Each row is a point on a tangle of strands that fork, close into loops and nearly touch. The rows are in no order.
Points whose rows are less than 88.2 apart are linked; no others are. Some points are linked to none.
z_278: [17,34,14,-49,-2,-26,-17,33,8,-57,-13,-9,-16,13,21,-12,12,-24,28,28,11,23,36,14]
z_344: [-7,-1,-3,24,38,48,-20,13,-6,50,1,-10,34,45,-28,-48,18,17,19,1,0,33,17,-54]
z_72: [-15,26,-6,23,-25,-24,-8,-56,-14,19,18,-8,-16,-54,-14,74,18,-46,21,21,-38,19,-5,38]
z_665: [20,-42,17,-6,-2,27,46,46,-2,34,2,-26,44,25,6,-29,-7,53,-65,18,18,-77,-50,-32]
z_155: [-4,-8,21,21,-32,-36,-6,-25,17,-9,44,39,-3,27,-29,28,8,11,7,4,-28,16,-4,-19]
z_940: [18,31,9,-53,-29,-41,5,8,11,-22,26,-32,0,-46,0,26,-10,-13,-19,23,-25,6,-12,12]
z_782: [23,-24,-21,-15,5,21,21,33,-42,24,-17,-1,-10,44,23,-27,-4,-2,-6,-31,30,-1,2,-5]
z_890: [22,-35,-26,-59,-38,-17,45,27,-28,30,24,-13,20,-22,15,23,-22,-6,-76,7,-11,-51,-62,7]
z_975: [-20,37,9,35,-6,5,-17,-43,9,41,5,-24,22,-65,-19,8,33,-8,13,-1,1,-2,0,16]
z_298: [4,18,44,7,-7,-7,-5,14,33,3,30,-14,51,3,-15,-36,30,39,-5,12,5,-20,17,-25]
z_229: [-10,46,7,-2,11,12,-55,-9,38,-6,-22,4,41,-31,-13,-59,45,11,32,-2,5,-7,32,-9]
z_468: [27,10,-19,-44,-42,-27,18,23,0,-41,28,-4,-5,-9,93,15,16,-19,22,7,38,2,-8,41]
z_651: [-28,5,-2,17,25,-20,-21,-41,18,-30,-15,34,-49,-15,-52,43,-33,-21,15,5,-50,21,-7,10]
z_836: [-10,-46,6,66,18,15,18,-26,-20,16,-1,22,-36,39,-29,14,-23,17,6,-27,-15,16,-1,-7]
z_490: [10,-24,-3,-2,20,8,17,16,-56,68,17,-23,-7,7,-49,21,-30,-18,-28,5,-48,30,-7,-26]
z_841: [-20,-27,16,15,36,-15,6,-8,-18,0,4,11,-35,19,-60,39,-50,-8,-13,11,-64,41,11,-13]
z_795: [-41,9,-43,8,2,5,-21,-46,-14,28,-20,21,-20,-15,8,30,8,-40,38,-2,-14,51,4,29]
z_320: [22,-12,1,-13,3,15,22,45,-31,26,11,-26,23,38,41,-40,24,0,-4,-13,54,-1,6,-4]
z_872: [-33,33,5,48,29,20,-26,-52,-4,51,-9,-12,9,-38,-70,31,6,-14,6,13,-46,9,5,-5]
z_264: [-16,-15,-44,-12,6,8,4,-4,-42,8,-23,18,-29,22,46,1,-6,-32,32,-24,10,49,17,28]
z_449: [6,34,2,-47,24,-7,2,22,-12,-23,-32,-40,-25,-26,-3,-9,-22,-21,-7,2,-5,24,20,14]
z_105: [5,-34,13,0,35,1,14,15,-39,30,5,-12,-29,17,-61,25,-56,-8,-30,7,-64,36,4,-31]
z_126: [9,-4,16,2,-30,-29,20,-18,11,-37,3,-11,-30,-36,19,23,-6,1,1,-1,1,-7,-11,40]
z_801: [-21,39,-27,13,-18,7,-9,-40,-10,49,4,-16,19,-59,19,19,31,-26,11,-10,15,8,-2,26]
z_587: [17,35,-22,-63,-7,-12,-5,25,-6,-35,-25,-11,-18,-10,34,-3,-10,-26,6,-3,11,10,14,19]
z_517: [0,1,-23,15,-66,-23,-8,-39,20,6,55,46,21,14,19,25,41,1,15,-6,2,-2,-31,-2]
z_89: [4,33,-4,-14,-34,-4,-40,-2,54,-24,7,31,64,-3,16,-52,64,23,18,6,17,-42,13,-10]
z_497: [-1,10,40,21,8,-10,-20,-10,56,-70,-38,25,-20,-16,-23,-7,-9,33,-2,1,12,-67,3,5]
z_174: [16,-18,-46,-23,-40,-8,22,13,-20,2,22,22,9,22,90,6,15,-16,1,-30,54,-17,-20,28]
z_588: [1,39,-50,-64,-37,-8,6,9,3,21,13,-22,47,-49,64,12,2,-15,-27,0,25,-32,-36,17]
z_611: [-6,50,-24,-16,-19,-1,0,-31,-9,33,-6,-36,10,-81,2,35,3,-32,-18,-2,-9,-9,-12,29]
z_325: [9,15,31,-18,-53,-48,-1,-8,54,-42,38,10,16,-25,-6,26,3,29,-12,33,-26,-36,-25,-3]
z_974: [6,-27,-57,-17,-15,-2,15,17,-61,71,40,13,25,10,63,6,8,-37,-9,-38,38,8,-19,9]
z_636: [19,-10,28,46,18,53,21,18,30,0,-30,-30,28,14,-5,-36,-7,63,-22,2,35,-67,-12,-31]
z_923: [-33,1,28,56,45,25,-53,-13,40,-10,-10,43,24,38,-45,-45,30,30,46,11,-10,17,41,-44]
z_423: [12,-16,53,44,59,24,20,26,-10,-2,-11,-54,-19,10,-11,-21,-23,18,20,11,7,28,29,-15]
z_529: [9,1,33,-3,-36,-39,6,-3,31,-23,40,17,8,12,-25,20,-3,24,-20,12,-24,-13,-8,-18]
z_334: [-11,-4,-9,39,34,29,-1,-27,1,-19,-48,14,-40,8,-18,-11,-18,10,13,-32,14,-5,0,8]
z_889: [-64,14,-59,-20,7,8,-58,-30,8,28,-16,28,17,-12,18,10,37,-45,52,35,-14,82,23,8]
z_910: [7,39,6,-2,2,8,-53,6,41,-60,-48,39,6,21,-1,-43,33,6,31,4,36,-39,29,2]
z_734: [9,44,-34,-40,-5,25,-20,18,14,-21,-54,10,9,14,20,-34,9,1,-7,-21,40,-35,9,-5]
z_598: [-13,-33,-40,-2,26,22,9,-3,-48,19,-36,15,-39,37,4,-2,-26,-19,15,-26,-11,37,7,15]
z_849: [-4,-31,33,73,42,27,12,-11,9,-11,-12,10,-30,26,-39,4,-36,36,-2,-19,-2,-9,3,-29]
z_113: [-29,10,18,1,7,-23,-56,-6,30,-34,-5,29,1,3,3,-29,52,-14,64,33,-2,49,37,1]
z_649: [39,-12,-39,-59,-34,-10,16,23,-12,-33,-13,29,-26,31,9,17,-33,-4,-39,-18,-13,-33,-26,-4]
z_440: [-13,57,-55,-39,-11,6,-53,-13,20,-9,-23,22,17,-34,41,-15,28,-26,38,-7,16,21,15,-1]
z_28: [16,-47,48,92,21,32,45,-14,-10,28,15,-38,-11,-22,-26,24,-39,33,-26,-4,-8,-12,-10,-18]
z_52: [1,6,37,-9,-28,-19,15,22,30,2,50,-15,77,15,21,-38,51,32,-13,21,30,-38,-4,-6]
z_837: [5,-9,-8,10,4,4,26,-30,-28,-1,-18,-20,-44,-47,-29,41,-46,-26,-44,-15,-42,1,-9,29]
z_855: [25,-19,3,33,38,60,19,3,-2,18,-32,-34,-13,-24,-50,3,-60,25,-61,-11,-18,-35,-24,-43]
z_11: [33,-33,-14,5,17,47,30,13,-33,42,-25,-39,-12,-25,-26,-1,-47,9,-61,-20,-13,-29,-31,-21]
z_743: [-20,18,-32,-51,4,-22,-24,0,-5,-20,-5,9,-25,-1,21,21,-1,-44,45,27,-27,74,15,19]
z_661: [13,-75,16,54,20,15,44,-2,-52,10,8,2,-46,36,-16,7,-40,11,-6,-25,-22,17,6,6]
z_96: [-14,63,-31,-24,-7,14,-56,-17,28,18,-4,10,67,-42,-1,-49,51,-2,22,-7,-4,2,20,-15]
z_212: [3,24,32,20,-8,3,-50,-3,64,-27,-4,38,65,4,-14,-65,55,44,22,6,5,-49,35,-18]
z_206: [4,5,-18,-6,-17,2,-3,-6,6,-29,-19,32,-25,31,10,-7,1,1,7,-22,17,-7,0,4]
z_262: [5,-30,-19,-18,1,-21,23,-10,-40,-43,-5,13,-62,14,0,29,-46,-27,6,-8,-47,34,5,34]
z_188: [3,25,-10,-10,-21,13,-25,7,28,-6,5,25,53,33,10,-53,52,21,2,-7,28,-26,16,-23]
z_536: [28,-43,0,0,-2,33,41,29,-22,61,13,-36,32,-2,-10,-13,-15,33,-63,-2,6,-57,-51,-28]
z_244: [-2,31,4,-10,-19,-4,6,-21,12,21,4,-34,18,-59,-27,21,-6,3,-39,5,-20,-26,-22,5]
z_632: [38,-32,-30,-83,-34,-27,44,50,-34,-1,21,-7,8,-2,48,16,-24,-14,-55,4,2,-41,-42,17]
z_774: [-1,-1,29,15,-25,-33,17,-22,-2,4,35,-15,-8,-27,-5,31,5,-7,-1,8,-13,19,-5,18]
z_943: [-14,23,-18,6,14,16,-26,-19,14,-24,-43,27,-23,9,-5,-21,9,-1,27,-21,21,5,10,2]
z_276: [9,-22,-20,8,-12,18,28,-23,1,-24,-38,9,-37,-8,-6,11,-35,14,-46,-32,2,-44,-30,18]
z_800: [-41,-2,39,27,65,-17,-32,-13,21,-37,-34,-3,-49,-29,-20,-5,-8,-15,58,16,-7,37,29,30]
z_301: [-55,-3,15,31,14,-25,-63,-45,30,-4,-1,31,-8,-28,-24,13,36,-24,71,35,-31,53,18,16]
z_427: [-21,38,-35,-28,5,-7,-54,-14,21,-38,-36,24,-24,-34,37,-3,20,-34,61,9,9,37,19,24]
z_780: [5,-19,11,-35,-23,-3,36,48,6,15,16,-11,64,40,22,-31,18,42,-56,27,26,-77,-45,-15]
z_305: [-4,-1,3,30,-6,-1,14,-43,-19,23,3,-6,-24,-36,-49,61,-25,-22,-35,-4,-47,-3,-13,11]
z_19: [-52,26,-33,-14,26,18,-45,-19,1,33,-27,-1,16,-15,1,-16,28,-29,41,15,-2,65,29,0]
z_157: [6,-6,60,8,18,-30,17,5,25,-68,-3,-7,-41,-31,-32,28,-46,10,-32,12,-27,-12,15,3]
z_442: [23,8,-11,-51,-35,-33,28,12,-24,2,37,-32,-2,-39,18,37,-16,-29,-30,8,-23,13,-20,23]
z_863: [6,-22,-2,5,-34,-12,25,6,-15,6,31,8,3,27,52,-7,31,-3,12,-20,46,5,-4,23]
z_232: [2,16,-57,-47,-29,6,14,10,-21,55,12,-17,42,-35,40,18,-3,-16,-46,-19,21,-37,-42,8]
z_288: [-7,-13,7,17,-35,7,28,-3,21,3,1,2,30,16,41,-24,35,37,-11,-7,56,-54,-27,17]
z_869: [7,-34,-43,-15,-28,4,30,14,-34,49,32,7,33,15,69,-4,14,-6,-21,-36,57,-34,-40,16]
z_90: [-6,-15,41,37,24,-7,-12,5,18,-41,-7,40,-25,64,-27,-7,-4,20,20,3,4,7,33,-23]
z_622: [5,4,-18,-9,-51,-29,4,-16,-11,29,65,19,23,9,2,33,22,-16,-8,-1,-14,11,-28,-5]
z_597: [15,-2,56,-9,-14,-42,18,24,5,-37,26,-22,-13,10,12,-2,7,1,7,21,7,18,24,13]
z_121: [27,3,-38,-43,-34,-14,1,6,-1,-49,-5,33,-35,32,26,21,-16,-12,6,-14,-6,-1,-13,9]
z_552: [43,-63,30,-10,-3,-6,58,51,-48,16,30,-29,-7,29,14,-11,-23,11,-41,-3,10,-18,-8,2]
z_125: [2,15,13,16,-8,6,-23,-12,55,-61,-45,43,-4,19,-10,-24,13,32,7,-9,32,-69,2,1]
z_797: [-17,14,-1,6,24,19,-27,-6,5,29,-1,9,19,30,-49,-25,3,11,7,2,-25,28,15,-43]
z_372: [11,-25,5,39,22,32,34,4,-45,62,14,-55,0,-11,8,-8,-2,-5,5,-14,15,26,-4,5]
z_522: [-1,10,31,27,32,18,-7,-9,44,-33,-22,11,-3,-20,-63,8,-43,41,-47,-7,-21,-51,-2,-39]
z_266: [0,-2,10,-37,-41,-26,25,26,27,-3,38,-6,73,23,32,-19,32,34,-34,29,22,-60,-38,-1]
z_260: [5,-7,7,24,29,29,10,-10,12,-11,-26,2,-25,-8,-59,13,-52,21,-56,-17,-29,-33,-13,-34]
z_685: [-6,33,48,6,45,1,-29,11,30,-26,-18,-18,3,-17,-42,-27,-8,21,8,14,-11,-1,33,-23]
z_656: [27,-11,9,37,24,59,13,24,1,14,-30,-21,10,38,-7,-40,-6,40,-8,-15,37,-35,-3,-37]
z_725: [-5,57,-33,-36,-3,14,-41,5,21,-18,-43,4,17,-24,36,-38,26,-8,26,-15,43,-7,23,8]
z_179: [23,-20,-43,-40,3,11,20,30,-71,78,14,-18,10,-13,7,6,-19,-30,-33,-27,-1,0,-21,-6]
z_324: [10,-32,10,-20,31,-3,20,41,-48,-17,-18,-10,-35,59,16,-18,-17,-21,22,8,-5,46,40,20]
z_93: [-6,-3,-49,-22,2,13,-7,22,-50,83,39,1,49,17,33,-17,29,-32,-4,-23,29,29,-7,-19]
z_454: [0,-4,47,25,4,0,13,-3,36,-16,-1,-12,9,-23,-36,7,-25,45,-46,7,-12,-47,-5,-22]
z_737: [0,27,20,-24,-41,-29,-4,-8,49,-24,14,-10,33,-47,7,2,17,27,-12,24,-3,-47,-22,12]
z_231: [-11,23,1,23,-6,28,-8,-25,39,11,-26,-8,30,-31,-8,-29,20,40,-8,-20,25,-53,-14,-3]
z_865: [-40,7,0,52,57,31,-17,-44,-10,53,-20,-12,-9,-10,-82,45,-23,-18,4,22,-58,26,2,-14]
z_25: [17,34,-47,-72,-26,-11,3,26,-12,0,2,-13,14,-19,58,5,-3,-26,-12,-12,23,-3,-10,9]
z_476: [5,37,-60,-49,-37,2,-38,5,15,-3,18,48,40,29,22,-15,34,-12,7,-9,3,7,-3,-31]
z_256: [3,15,44,11,36,-3,-4,14,10,-44,-39,-28,-33,-15,3,-23,0,0,27,5,26,2,37,25]
z_953: [2,42,13,-39,-3,-36,-15,-2,15,-20,11,-21,-5,-38,-30,16,-11,-15,1,22,-37,25,9,-2]
z_437: [21,-36,40,69,17,31,43,3,-5,23,6,-51,-4,-8,-1,-9,-17,37,-15,-4,20,-13,-9,-10]
z_927: [12,-26,-29,6,14,31,22,15,-64,83,11,-27,8,4,13,-7,-3,-18,-2,-26,13,20,-14,-4]
z_824: [21,1,58,39,9,10,1,26,19,-47,-29,7,-4,46,4,-30,13,28,12,14,52,-39,40,9]
z_814: [25,-19,-6,-31,-18,-12,39,21,-26,-25,-3,-16,-23,4,40,1,-14,-7,-17,-16,15,-8,-1,33]
z_159: [8,-9,7,-22,7,-17,-11,24,-7,-61,-21,38,-40,80,5,-1,-5,-23,31,19,-4,33,37,12]
z_327: [-32,2,-26,15,12,-2,-13,-46,-12,14,-19,19,-33,-1,-32,37,-12,-26,18,-6,-36,37,-5,14]
z_318: [-16,8,-16,32,-40,10,15,-53,17,36,1,-2,22,-40,6,21,19,16,-22,-14,15,-52,-40,22]
z_338: [17,-60,28,33,-4,-10,53,2,-42,3,25,-11,-33,20,6,7,-22,7,-10,-18,-8,12,2,20]
z_92: [40,-48,43,23,12,20,47,54,-25,18,20,-43,9,39,8,-24,-14,32,-24,5,27,-23,-1,-20]
z_551: [-38,28,-11,-3,54,33,-49,-6,13,12,-45,-5,10,0,-20,-45,19,-6,41,10,1,41,33,-16]
z_351: [25,-25,-23,-31,-21,9,28,14,-13,-13,-28,9,-23,14,3,2,-33,11,-56,-23,0,-48,-30,2]
z_577: [-9,11,-20,15,-52,-15,-33,-28,31,-17,34,40,17,-26,59,-2,69,-8,55,2,35,14,-5,17]
z_333: [-53,-4,9,29,29,-1,-67,-25,42,-12,-7,56,16,23,-43,-31,35,6,52,24,-26,39,34,-28]
z_124: [-12,19,-32,-1,-47,-9,-7,-24,19,7,16,10,26,-40,72,4,42,-9,24,-11,48,-10,-16,30]
z_392: [-20,-39,-5,6,30,-19,14,-20,-32,-18,-6,12,-57,15,-34,39,-54,-26,5,6,-66,49,8,26]
z_709: [-10,27,27,-27,16,-21,-37,26,13,-41,-15,-2,-3,15,13,-35,37,-23,49,38,13,47,51,4]
z_267: [-26,23,-73,-24,-9,17,-29,0,-30,72,26,23,51,7,38,-11,38,-41,3,-17,21,36,2,-22]
z_608: [-26,5,-60,-19,-13,-1,-12,-16,-31,28,0,21,-9,0,52,19,9,-45,34,-11,6,57,8,18]
z_965: [-9,35,-80,-34,-30,1,-24,-1,-17,53,35,17,48,-17,67,13,19,-42,-2,-19,26,14,-11,-6]
z_347: [32,-7,-36,-61,-33,-5,9,49,-20,-2,5,27,22,55,39,-10,6,-7,-25,-11,35,-37,-17,-8]
z_579: [-20,18,-6,-12,18,-16,-25,-19,7,-40,-37,3,-43,-33,18,2,2,-30,54,3,5,36,19,42]
z_68: [38,-59,-18,0,4,43,47,26,-48,59,-9,-34,0,-16,3,-9,-32,13,-62,-18,5,-51,-44,-11]
z_574: [-32,-11,65,29,82,-19,-11,13,25,-47,-7,10,-37,7,-56,22,-47,10,18,29,-39,32,44,-18]
z_576: [37,-17,26,-3,20,24,32,60,-26,35,14,-62,27,22,17,-42,4,16,-15,4,39,-12,3,-20]
z_857: [-6,-19,-29,37,12,32,14,-37,-14,0,-41,20,-47,6,-22,11,-32,7,-13,-47,-3,-16,-20,10]
z_962: [-11,22,35,44,27,5,-3,-28,5,25,3,-35,-1,-51,-58,22,-14,5,-10,12,-32,8,9,-9]
z_412: [3,16,33,22,11,12,15,-14,2,32,7,-53,8,-57,-52,23,-25,6,-49,14,-34,-11,-6,-15]
z_414: [-15,25,-70,-60,-12,-8,-41,1,-3,-12,6,33,-11,5,48,34,7,-49,48,27,-26,74,8,4]
z_742: [24,-21,-13,20,15,49,19,20,-23,17,-36,-8,-7,45,17,-37,-2,19,-4,-33,46,-24,-3,-9]
z_710: [-7,38,4,-4,25,26,-28,5,14,6,-25,-16,25,-4,-10,-52,26,10,21,-4,18,7,26,-19]
z_83: [19,-34,28,0,-17,-20,26,23,-21,18,46,0,5,36,-21,8,-10,11,-30,-2,-13,4,-8,-26]
z_660: [-18,35,-2,-46,14,-26,-30,1,6,-11,-5,-16,-8,-23,-10,2,4,-28,32,28,-29,57,23,8]
z_253: [1,34,9,-27,-26,-18,-7,2,33,-15,1,-20,29,-42,29,-20,31,11,8,11,27,-25,0,18]
z_907: [0,29,-57,-50,-21,0,-25,2,-9,21,5,29,16,16,0,0,6,-19,-4,-14,-10,18,-9,-26]
z_104: [-18,8,-7,24,-34,10,1,-44,42,2,-23,12,18,-30,5,-3,17,40,-15,-18,24,-65,-35,15]
z_888: [-6,-2,-16,12,-44,-25,-37,-24,28,-38,30,57,-7,14,41,5,58,-12,63,15,11,38,3,6]
z_119: [-18,-1,62,43,76,-5,-13,6,17,-49,-37,-18,-47,-24,-20,-14,-20,0,40,10,9,13,34,20]
z_771: [21,-17,-34,-43,-60,-30,31,3,-11,23,59,7,29,-8,17,49,-4,-13,-48,7,-18,-37,-64,9]
z_505: [-18,13,18,49,0,-18,1,-60,-10,23,9,-7,-23,-46,-50,71,1,-30,-3,16,-50,9,0,22]
z_352: [21,-4,32,-10,-10,-16,25,24,-2,-30,-4,-19,-13,18,19,-13,3,9,-6,3,24,-10,14,16]
z_534: [-13,16,12,2,15,-6,-25,-9,17,-8,0,24,-2,21,-56,4,-14,10,-2,-2,-37,14,10,-37]
z_312: [-36,23,-62,-44,-8,-3,-52,0,2,8,10,33,22,7,41,-2,39,-42,43,30,-6,80,21,-10]
z_51: [-1,5,11,39,4,47,16,-7,33,27,-21,-34,44,-18,-7,-34,5,61,-27,-5,29,-68,-27,-19]
z_467: [-21,-45,10,50,86,34,6,-2,-14,9,-24,-6,-39,35,-58,15,-64,6,10,7,-43,36,10,-22]
z_430: [-9,27,-48,-31,-44,6,-9,-10,22,32,20,15,69,-9,26,-14,34,11,-21,-16,25,-46,-34,-7]
z_783: [0,-3,37,12,18,-30,9,-19,27,-72,-19,-5,-61,-53,-17,24,-37,-6,-9,0,-17,-15,1,36]
z_653: [-1,16,-18,-2,-41,-27,6,-33,-11,6,32,-2,-17,-39,19,53,9,-33,20,8,-19,26,-14,36]
z_874: [8,6,-39,-38,-23,-3,11,12,-31,54,28,-12,26,-9,14,10,0,-20,-31,-21,6,-6,-25,-5]
z_714: [-1,8,8,0,-7,-22,3,-17,7,-40,-19,-5,-41,-32,29,6,4,-11,32,-10,19,12,7,44]
z_754: [19,-24,-23,-35,-15,-19,33,12,-50,-14,8,-9,-34,-1,28,16,-31,-28,-5,-19,-19,22,4,35]
z_765: [-7,-17,5,26,-42,-28,-9,-29,16,-16,44,50,-7,35,12,10,42,1,35,2,5,29,-4,0]
z_519: [18,-9,18,-23,-24,-48,17,10,-6,-47,37,-1,-36,12,25,23,-1,-18,28,18,-15,41,12,24]
z_904: [13,-4,36,10,8,14,25,5,13,15,2,-42,13,-45,-47,16,-41,28,-79,14,-33,-36,-19,-32]
z_32: [12,6,-16,-33,-15,-19,21,1,-50,43,27,-38,-4,-38,-13,45,-17,-45,-36,7,-40,22,-11,12]
z_176: [9,-52,11,27,-17,-12,46,2,-46,12,35,-6,-19,26,39,-2,6,-3,10,-24,19,21,1,31]
z_984: [37,-19,-36,-74,-39,-26,18,48,-25,8,39,14,23,33,32,10,-4,-12,-37,-4,10,-30,-40,-10]
z_957: [-4,-35,-15,-36,10,-12,1,27,-39,-14,-9,22,-30,72,13,-3,-8,-28,28,11,-14,60,29,11]
z_270: [2,-20,-18,33,48,62,-8,9,-22,48,-27,-8,1,52,-27,-31,-11,14,22,-13,3,25,-1,-48]
z_91: [9,-7,19,7,36,8,14,23,-24,-36,-42,-16,-41,33,20,-24,-6,-12,25,-2,25,23,41,30]
z_205: [21,-4,20,-33,-17,-8,20,35,8,0,15,-12,28,24,-20,-13,-13,31,-57,10,-7,-44,-17,-31]
z_164: [-16,-20,-17,16,35,34,-1,-4,-29,33,-26,-2,-20,37,-18,-12,-12,-3,17,-15,-7,38,5,-13]
z_341: [-6,-5,72,55,76,11,-9,22,18,-34,-25,-28,-24,7,-20,-24,-13,17,42,24,14,22,49,-8]
z_944: [-14,10,54,53,32,3,-39,-3,41,-8,12,18,32,7,-40,-37,25,39,33,10,-9,1,40,-39]
z_29: [-4,53,-33,-44,-39,0,-23,-10,34,3,10,4,57,-39,28,-18,30,4,-1,-3,10,-32,-14,1]
z_786: [-30,-13,0,57,64,34,-7,-33,-5,23,-27,0,-33,2,-63,22,-38,0,6,-1,-37,25,-1,-11]
z_659: [11,17,26,11,8,8,-25,15,19,-57,-44,25,-15,46,4,-33,22,2,27,7,45,-19,39,9]
z_356: [-57,-3,23,36,43,-11,-38,-37,13,10,-20,-7,-22,-38,-21,9,15,-22,61,26,-18,56,23,30]
z_686: [2,-12,15,6,0,-2,1,14,-14,39,35,3,19,42,-35,-10,4,11,-10,-2,-18,21,0,-42]
z_265: [-1,-13,-15,2,-7,-8,17,-12,-51,56,23,-13,-9,-4,-19,36,-8,-32,-11,-3,-33,33,-7,8]
z_30: [-32,5,14,18,-8,-34,-65,-29,37,-37,2,36,-16,-35,2,5,41,-23,77,27,-12,39,9,19]
z_223: [5,3,57,10,-2,-15,10,11,46,-53,-16,-4,-3,-14,-15,-1,-16,44,-30,15,7,-57,7,-2]
z_646: [-12,1,9,22,8,-13,-10,-30,18,-28,-5,32,-35,2,-47,27,-28,7,-6,-11,-30,0,-7,-8]
z_390: [-2,-6,41,15,12,-28,-26,12,23,-74,-13,45,-37,56,-8,-4,11,-8,46,27,6,20,43,8]
z_917: [15,17,-24,-40,-28,0,-12,28,6,-7,12,25,33,53,19,-26,29,0,-7,-7,26,-17,1,-21]
z_194: [-4,-7,69,24,38,-31,3,17,26,-66,5,23,-35,13,-44,28,-46,21,-11,13,-26,1,31,-20]
z_243: [16,10,55,8,17,3,0,36,18,-6,14,-17,31,36,-26,-31,6,38,-9,16,4,-11,32,-43]
z_586: [14,-28,26,54,41,38,30,7,-26,33,-5,-57,-13,-2,-13,-12,-24,11,10,-1,2,29,6,-13]
z_655: [0,-9,-8,-7,-63,-24,28,-25,13,21,48,4,34,-17,-4,46,5,14,-51,19,-20,-50,-59,7]
z_393: [-12,-1,-31,-13,-37,12,24,-1,12,31,5,3,51,2,42,-14,25,30,-31,-14,45,-60,-50,9]
z_691: [27,-5,-9,-36,-43,-38,19,15,-12,-30,57,0,-11,8,61,28,12,-25,22,9,4,30,-9,28]
z_152: [4,4,-2,-9,15,-15,17,-22,-6,-41,-25,-16,-58,-49,-17,32,-48,-25,-21,-9,-34,9,-4,36]
z_486: [5,27,-44,-21,-54,-11,-8,-22,27,-23,5,17,0,-48,81,27,19,-7,29,-3,32,-24,-30,39]
z_408: [13,-18,32,20,-11,4,36,11,5,-9,-1,-21,3,18,25,-21,15,32,-10,-6,46,-33,-3,12]
z_389: [3,20,53,37,18,13,-30,8,57,-28,-7,21,47,13,-39,-44,18,58,5,6,0,-51,35,-37]
z_972: [37,-62,18,7,0,-2,44,31,-48,55,44,-23,-1,18,-19,5,-21,7,-41,-6,-14,-7,-21,-22]
z_135: [-4,-34,45,77,87,33,15,11,4,-26,-19,-3,-36,20,-45,15,-61,26,10,1,-19,13,21,-36]

How many points has the smallest loop of links through each point below? Write - if it is on no loop.
z_646 -> 12
z_587 -> 19
z_476 -> -
z_68 -> -
z_206 -> 8

A tip is a point with one link. Name the tips that can be reached along the links from each point below, in the order of the rows.
z_552 -> z_318
z_30 -> z_449, z_28, z_90
z_944 -> z_333, z_907, z_655
z_536 -> z_975, z_824, z_965, z_243
z_519 -> z_468, z_96, z_622, z_486
z_126 -> z_734, z_574
